Points on a hilly landscape, in no order, each with its height.
From any point a ball rolls to the lowest of the 3 points nearest to it. It stops when none of these is lower. Distance is the straight distance between rows; heights are no part of it.
<173> h=371: [ 22  19 -23  13  -7  27 -10 -12  13]
<722> h=184: [ 42  59   4  12 -15  33  43  44   5]
<602> h=232: [-70  -8  30  23   0 -14  35  17   8]
<616> h=186: [ 51  39 -27  -1  -8  30 -13  -1   7]
<532> h=748: [-16  17   0  30  -8  22  20   3  18]
<118> h=595: [-18 -48   2 -26   8 -36 -31 -21 -22]
<500> h=255: [-71 -17  25  -2  -4 -57  15  18   6]
<267> h=600: [-23  19  16  37  -2  25  42  16  19]
<464> h=659: [  3 -65  26 -58  15 -78 -23  -5 -14]
<42> h=205: [-79 -14  33   5  -4 -51  24  26   8]
<677> h=317: [-63  -7  16  19  -6 -14  17  10   5]
<26> h=112: [ 78  16 -36 -21  10  37 -34 -20  -4]
<467> h=588: [ -6 -62  16 -45  16 -54 -34 -14 -25]
<237> h=267: [ 40  32 -26   7  -9  28  -9  -4  10]
<141> h=496: [-18 -53  16 -38  10 -66 -26 -10 -18]
<407> h=304: [ 51  66   8   4 -15  30  48  59 -11]
<331> h=463: [ 23 -43 -14 -23  24  22 -40 -41 -21]
<278> h=295: [-4 30 20 37 -1 34 58 23 19]
<519> h=640: [  1 -48  -7 -19  17   0 -39 -36 -23]
<516> h=405: [-38 -37  12 -25   4 -67 -20  -5  -8]
<433> h=857: [  1 -67   7 -38  21 -18 -38 -28 -33]
<606> h=538: [-44   5  17  33  -1  15  35  11  15]
<540> h=67: [32 53 19 21 -6 32 63 44  8]
<352> h=176: [ 37 -18 -24 -12  16  28 -36 -39 -10]
<61> h=324: [ 16 -25 -20  -8  13  17 -34 -39 -12]
<117> h=845: [-17 -28  -9  -4   7 -11 -28 -28 -12]
<445> h=300: [-63 -21  20 -10  -7 -65   3  15   4]
<108> h=358: [ 59 -11 -29 -18  18  39 -40 -35  -9]
<315> h=336: [ 51  57 -13   4 -19  31  13  29   5]
<17> h=110: [19 45 21 28 -1 35 66 34 14]
<547> h=560: [-41  -6   0  20  -7  -5   2  -4   7]
<529> h=39: [ 68  49 -30 -14 -10  30 -14  12  -1]
<338> h=421: [-49 -17   2   7  -3 -27  -7  -6  -1]
<582> h=693: [ 10 -76  31 -63  19 -65 -27  -7 -24]
<506> h=609: [-26  18  26  38   4  28  56  16  17]
<263> h=465: [ 27   0 -25   2   5  24 -28 -29   2]
<220> h=360: [-49 -29  13 -14  -2 -59 -11   1  -5]
<647> h=470: [10 37  5 29 -8 35 39 21 18]
<524> h=520: [ 12  32 -11  23 -11  31  15   5  19]
<558> h=337: [ 49  13 -28  -5   3  32 -25 -22   3]
<52> h=365: [-61 -17  14   4  -4 -39   0   3  -1]
<484> h=281: [ 64  26 -33  -9   0  33 -23 -15   1]
<165> h=587: [-13 -52  23 -47  10 -85 -20  -2  -7]
<255> h=443: [-35 -37   4 -15   4 -44 -24 -13 -13]
<465> h=359: [-58  -1  25  32  -1   4  37  15  14]
<443> h=534: [ 17  36  -4  26 -13  32  26  15  19]
<451> h=458: [  8  10 -20  14  -2  20 -16 -19   7]
<477> h=464: [ 23  32 -14  19 -10  28   6   3  16]
<574> h=449: [  5 -15 -18   1   7  13 -27 -32  -5]
<339> h=575: [ -4  12 -11  21  -8  21   0  -9  13]
<568> h=542: [ -7   5 -16  15  -5  15 -10 -17   8]
<719> h=479: [ 32  46  -8  18 -15  31  21  22  15]
<295> h=703: [  4 -72  16 -50  21 -38 -36 -17 -32]
<196> h=586: [ -9  -8 -16  10  -1   9 -19 -21   0]
<356> h=253: [-77 -14  37  -2  -5 -61  26  30   8]
<596> h=125: [46 61 18 11 -7 29 61 54 -4]
<611> h=689: [-27   1  -8  19  -6   7   0 -10   9]
<361> h=770: [-10 -47  -3 -25  15 -18 -35 -31 -24]
<153> h=713: [-22 -16  -9   5   1  -4 -21 -23  -3]
<481> h=391: [ 35  41 -15  12 -13  32   8   9  15]
<171> h=152: [-75 -13  29  12  -4 -36  27  19   4]
<552> h=212: [ 77  31 -35 -20   3  34 -29  -7  -6]
<88> h=113: [ 40  56  13  14 -10  32  52  46   4]
<121> h=883: [-22 -32  -6  -8   6 -19 -28 -25 -15]
<537> h=160: [ 62  57 -25  -7 -17  29  -3  25  -1]

Call two points neighbours if one is among the 3 nearest of the other. Go from one point of each pair to the other, from neighbour to neighbour, staying as low as possible. Name the highest point that can't be avoided.
<26>, <171> -> <267>
<352>, <529> -> <108>
<352>, <278> -> <524>
<26>, <529> -> <552>

Write out the way that a ball takes from each point below.
<500> -> <42> > <171>
<451> -> <173> > <237> > <616> > <529>
<532> -> <524> > <481> > <237> > <616> > <529>
<141> -> <516> > <220> > <445> > <500> > <42> > <171>
